A landscape with many valleys, sampled at points; each row gives a point and its height.
From any point a ball rolls to the lowest of the 2 points nearest to it. It stops when none of these is lower. Distance is the straight distance between rows; heights are no part of it.
puru: [149  79 166 189 135 110 163  83 144 123 129  74 174 134 148 184 177  97
  88  88]  height 17.8
veze: [128 105 155 128 129 149 127  75 117 124  66  62 165  98 128 173 145  72
  96 107]  height 33.4
Tovo: [145 190  98  78  92 135  94 162  64 160 168 172 118 125 137 136 117 127
 146 182]  height 88.3
budu: [107 134 130 216 120 184 123  87 160 162 107  86 143  89 103 140  87 137
 121 124]  height 46.9
rek: [121 134 139  79 129 129 143 150  95 132 168 177  96 165 125 102 147  91
 120 154]  height 66.2
lofav: [126 129 133 146 159 134 148  87 145 105 105  97 117 114 132 115 121 139
 126  86]  height 51.8
puvef: [180 164  91 136 126 118 102 147  96 173 148 135 107  82 124 127 116 209
 141 129]  height 30.6
zusaz: [126  87 144  89 136 175 139  94  94 109  86  72 148 107 114 143 152  76
  77 121]  height 37.2
Vobo: [121 131 118 163 115  93 122 151 181 137 131 176 190 146 176 157  73 152
 170 141]  height 68.3
Metu: [116 218 125  63 121 125  88 159  88 123 142 151 135 153 129 118 165  88
 152 171]  height 86.7
Komem: [103  83 157 154 102 177 148  87 146 129 101  89 142 122 105 133 118  79
  79 139]  height 40.9
Pozan: [123  70 171 177 123 153 166  66 158 119 124  85 167 135 114 143 118  90
  72 109]  height 37.7
vela: [141  83 151  88 142 118 179  87 111 105 158 149  95 170 114  83 137 102
  81 124]  height 69.0
regit: [114 123 144 143 137 163 104  92 142 150  68  54 139  91 105 166 131 116
 115 112]  height 30.4
fub: [121 127  97 154 152 116 116 156 169 127 130 169 177 138 177 137  60 195
 159 128]  height 67.5
zunu: [107 191 121  98 106 115  56 179  95 109 115 106 131 122 121 127 194  89
 149 165]  height 62.6
zit: [140  64 155 121 148 142 197 101 131 108 175 136 105 164 102  74 134 133
  63 128]  height 59.0
dov: [160 123  78 161  85 136 138 166  91  99 134 157 124 101 184 122 125 144
 138 141]  height 13.9
das: [100 130 125 127 108 183 146 131 159 124 123 171 129 124 126 102  47 110
 124 146]  height 16.4
fute: [125 143 138  73 133  93 126 127  72 126 160 156  97 170 132 107 190  73
 117 146]  height 59.5
tovep: [112 108 178 182 109 157 132  82 164 161  96 111 148 130  97 142 103  84
 108 145]  height 43.7
veb: [126  82 145 126 155 114 173  96 166  89 139 132 120 164 117  91 123 131
 110  90]  height 50.6
Bati: [166 144  94 149 159 137 134 115 107 165 162 130 102  92 123 112 113 191
 135 111]  height 34.5
gude: [132  97 164 133 172 108 152  30 183 105  94  79 185 139 115 128  99 114
 100  75]  height 60.0
kubi: [134  92 125 133 136 124 126 171 105 188 182 137  89 140  92 124 163 157
 120 147]  height 24.3
mogi: [129 104 118 115 127 116 140 122  96 185 193 142  74 124 100 126 136 135
 117 158]  height 8.7
Feru: [104 108 133 140  97  82 144 175 164 112 141 180 155 173 150 137 135 102
 148 124]  height 35.9
rapal: [127 115 108 142  84  92 132 191 142 100 140 182 163 148 180 151 128 125
 156 150]  height 28.6
sune: [ 92 175 142  71 142 134  84 168 116 143 128 142 119 155 104 121 150  95
 145 155]  height 85.5
Rike: [120  89 131 134 131 198 119 129 111 149 114  55 120 102  94 153 156 135
  66 114]  height 44.2
nakap: [124 154 124 107 121 108  58 195  88 134 130  96 116 123  97 123 211 133
 139 153]  height 60.1
kap: [109 118 139 161 138 128 153  99 190 110 124 156 145 138 131 104  66 123
 134 104]  height 64.7
vado: [127  85 146 129 155 101 167  51 168  80 120 107 155 161 132 101 114 117
  97  60]  height 57.2
rava: [136 167 106 144 151 160  96 136 149 162 100 117 113  87 105 117  86 190
 148 103]  height 27.2
Lemid: [115 136 166 203 125 144 115  88 174 177  99 116 156 119 106 145  92 117
 145 135]  height 45.6
keb: [150 181 103 119 112 112 136 110 119  81  97 147 114 105 173 124 111 114
 161 111]  height 47.7
gep: [113  62 161  82 151 101 146  93 146  97 102 110 155 166 112 116 148  82
  97  88]  height 82.3
gevo: [131 142 124 133 118  84  77 183 119 110 111  91 119 114 112 139 204 143
 164 135]  height 57.0
zife: [ 89 109 166  75 148 127 111  98 151 116  75 111 149 151  98 130 122  68
 111 122]  height 85.1
kikod: [ 94 150 141 120 103  97  89 162 123 114  97 110 136 139 128 137 185  71
 144 144]  height 65.9
movog: [113 139 150 163 107 114  91 127 145 153  78  89 142 112 110 161 153  99
 150 143]  height 21.5
fimul: [122 158 119 172  87 128 108 147 146 150 100 142 148 106 137 152 101 112
 160 149]  height 20.1
Lunum: [ 93 164 127 127  76 120  96 172 123 118 116 143 150 142 132 142 152  68
 153 164]  height 68.6
Boti: [106 202 129  59 142 126 117 145 156 119 118 171 152 155 140 137  85 136
 180 128]  height 25.6
Kime: [118  63 147 127 140 140 176 151 146 119 173 157 105 169 106  87 138 136
  94 131]  height 50.4
tam: [123  58 153 147 138 138 160 105 138 106 123  70 157 130 124 156 164 103
  70  97]  height 25.1
zok: [ 73 134 169  96 129 118 106 125 176 135  92 129 141 165  97 133 110  73
 136 134]  height 86.8
Remu: [162 154  97  89 127  72 118 178 122  77 145 175 161 146 196 146 123 183
 169 142]  height 5.3
Nesip: [128 162 103 199 125 139  99 120 158 154  93 102 140  71 123 134  95 171
 160 105]  height 30.2
dufak: [138 191 108 111 102 138 116 113  90 106  84 117 100  90 142 119 133 101
 145 121]  height 42.4
mefo: [113 167 169  38 175 108 118  91 119 139 135 148 104 172  98 103 120  94
 130 137]  height 80.7
fem: [136 147 122 121 138 116 152 104 122  95 109 141 104 129 149 109 131 119
 135  98]  height 52.8
dunez: [ 92 158 156  61 149 144 103 122 114 138 113 141 113 158  97 105 125  86
 121 150]  height 83.9
Suzo: [166 146  75 129  74 136  98 199  73 115 140 155 125 102 160 127 136 153
 138 165]  height 19.8
Misog: [135  95 118 133 147 130 179 123 148 106 167 189 119 152 141  80  91 147
 115 111]  height 26.5
pami: [122 141 122 112 118 145 126 169 105 131 135 152 101 138 125 118 140 118
 134 141]  height 63.4
suv: [ 64 170 145  81 127 122  93 166 168 136 113 146 144 169 108 137 126  93
 159 140]  height 86.6
Kito: [140 143 133 111 134 183 147  82 104 143 132 131  74 114 103  91  89 117
 105 147]  height 21.2
pafe: [131 172 118 180  97 146 107  95 139 142  75  85 137  71 129 148 111 129
 142 109]  height 33.5
nik: [122 143 120 191 123 188 117  88 138 145 103  55 131  83 108 147 111 156
  99  93]  height 48.1
netu: [112  74 130 163 150 140 161 154 156 125 152 135 113 146 112 111 143 155
 120 112]  height 43.4
bogav: [152 124 136 116 149 157 154  62  99 158 161 101  79 105  98 121 117 138
  88 133]  height 36.1
Dumek: [103 132 153 175  91 130 108 147 164 169  99 136 146 131 115 155 124  91
 149 155]  height 14.7
zez: [148 141 149  82 191 109 136  49 110 154 128 105  92 116 110 120 117 140
 125 117]  height 71.7
dase: [133 138 107 114 113 165 151 136 112 114 136 180 107 126 153 102  78 123
 133 137]  height 8.2
refi: [158 147 123 127 177 117 123 114 116 161 135 105  91 108 111 121 140 188
 149 101]  height 39.4
Supiz: [ 87 121 139 121 115  87 116 203 170 128 140 162 158 173 124 154 151 124
 166 141]  height 42.3
nur: [146  95  93 160 106 112 130 208 118 116 159 165 128 130 156 127 154 174
 145 141]  height 28.0
vanu: [105 177 140  69 147 141 130 121 162 120 110 170 123 150 123 113  66 123
 152 120]  height 19.0
Liviz: [127  82 121 173 129 166 158 147 120 133 156 100 105 119 116 121 164 165
  94 111]  height 37.3
Tanez: [149 148  93 181  78 115 111 147 127 115 104 133 147  87 161 145 117 133
 163 143]  height 22.3
gazil: [152 140 131  84 161 103 103 113  76 162 131  96  93 123 112 134 185 128
 130 135]  height 54.3
samen: [114  77 126 137 104 140 169 164 123 107 158 174 105 159 133 103 150 108
 108 131]  height 56.9
suru: [102 143 138 106 138  77 102 191 145 115 129 137 137 161 123 139 180 119
 165 132]  height 46.7
legir: [158 118  83 146  76 109  81 219 101 109 141 147 144 111 163 147 147 181
 148 166]  height 23.3
gavap: [136 164 145  64 181  93 127  82 127 167 147 140  89 141 109 119 103 130
 146 137]  height 76.2
Radod: [107 157 110  88 103 122 107 193 148 120 126 172 186 157 171 162  97 165
 168 168]  height 36.2
voson: [136  64 164 202  99 106 161 119 143 127 141 106 156 149 141 161 189 102
 104 111]  height 26.4
gizab: [134  82 114 166 142 149 134 178 120 165 165 122  98 123 101 121 163 197
 116 122]  height 31.7
kibev: [123 153 138 106 149 163 138  94 147 119 107 138 102 128 110  96  75 119
 128 120]  height 5.2
fuz: [136 135  93 121  88 116 141 176 103  91 139 187 133 138 182 128 122 115
 141 141]  height 22.0
sak: [144 139 134 122 180 119 104 113 132 145  90  68 119 103 108 140 164 174
 130  92]  height 44.3
tuto: [160  99 143 116 166 186 152  77  99 136 152  63 114 108 103 132 129 139
  61 116]  height 45.5
leko: [121 154 115 137 132 192 113 111 138 156  99 115 101  94  96 110  81 156
 124 119]  height 23.9
zuk: [119 108 128 166 141 176 145  96 145 118 119  72 125 108 114 127 121 142
  95  95]  height 49.2
Donok: [131 177 109  95  87  87  86 171 138  84 120 156 190 137 183 174 117 148
 184 172]  height 34.0
pese: [130 117 112 102 121  90 152 126  93 166 209 179  88 132 131 130 117 116
 136 168]  height 27.1
gedol: [133 141 145  89 172 100  84 141 110 144  87  83 115 125 105 134 191 146
 143 119]  height 48.5
Per: [111 150 136 141 127 131  74 118 134 154  60  55 133  93  97 160 154 128
 143 118]  height 26.9
dep: [126  73 155  70 132 125 163  86 118  86 123 134 126 173 116  90 143  69
  71 106]  height 77.4
lif: [151 119 137  92 178  87 107  91  89 191 145  74  97 105  97 153 174 159
 117 121]  height 60.4
fakol: [140  80 142 107 152 200 146 107 101 123 122  50 144 104 107 152 138 114
  50 113]  height 41.2
zugi: [153 160 117 145  73  89  83 163 140 114 119 148 192 119 173 182 105 139
 181 181]  height 31.6
fome: [124 165 111 149  81 171 118 105 108 126  77  95 110  77 133 134 121  95
 127 123]  height 37.4
kop: [117 156 107 133 117 198 116 136 136 150 107 156 111  97 112 103  47 147
 129 146]  height 20.8
risez: [109 115 110 168 156 118 145 128 177 112 143 172 159 135 152 104  59 162
 149 104]  height 66.4
bez: [177 157  92 122 128 114 140 140  86 124 149 159 101 110 161 112 130 164
 151 131]  height 19.9
Nuzo: [144 124 102 114 129 133 160 140 118 101 153 207 131 147 179  95  80 146
 130 132]  height 16.2
nikan: [106 119 152 168 126 145 163  54 180 106 113 123 146 134 114  99  67 104
 112 107]  height 62.8
zem: [128 127 138 130 134  47 104 175 139  92 115 104 130 138 136 141 204 140
 169 116]  height 52.5
ritot: [114 113 154 176 158 132 161  30 176 101 118  76 169 129 112 115  77 126
  98  86]  height 61.2
bomuz: [102  76 146 173 132 174 126 134 152 149 121  65 130 114  96 154 152 144
  94 108]  height 46.8
Sov: [177 122  85 151 121 129 170 126  68 120 170 163  93 107 169 110 144 148
 123 120]  height 28.5
zat: [138  89 127 123 155  91 179 115 164  88 162 177 125 176 141  79 117 142
 130  75]  height 39.3
lamad: [116 130 126  86 131  75 142 101  79 157 205 155  88 151 129 121 154  81
 119 165]  height 44.6
Mifan: [182 154  93  99 144  91 134 148 100 118 158 173 128 127 187 127 104 189
 161 137]  height 12.6
leto: [117  74 157 205 112 141 172 101 158 126 146 108 149 142 127 143 144 109
  92 106]  height 33.6
runaf: [166 141  96 167  52  99  90 178 115  89 126 143 161  95 177 165 127 131
 161 175]  height 28.1
Kabun: [150 121  80 172  96 164 168 128  98  95 139 154 114 100 173 110 115 138
 122 115]  height 20.5
zitu: [125  91 119 141 136  88 138 205 151 115 157 170 135 154 148 126 158 170
 153 119]  height 33.9
zefir: [113 108 135 120 115 143 146 135 108 107 126 136 105 143 128 112 155  92
 109 128]  height 59.6
ribo: [137 196 104  82 109 112  84 186  91 116 145 152 134 129 138 136 140 136
 171 168]  height 87.7
nopip: [172 141  85 118 121 102 113 155  86 172 179 163 105 103 146 134 115 181
 148 155]  height 26.6
seb: [161 111 146  85 200 105 137  46 107 176 150  67 109 104  96 148 136 159
 103 114]  height 66.6

Call two points neighbours if one is among the 2 nearest of the other. Go from one point of each pair to the other, from neighbour to neighbour, staying as low as possible. Name the highest point that can't be avoided.
puru and Dumek => zuk
fakol and kibev => tuto
puru and mogi => zok
dase and dov => fem
Dumek and dov => Donok
dov and Remu => Sov

For each start below, name the point where the ball stops.
lofav => puru
dunez => Remu
risez => dase
keb => dase
kikod => dov
gedol => Remu
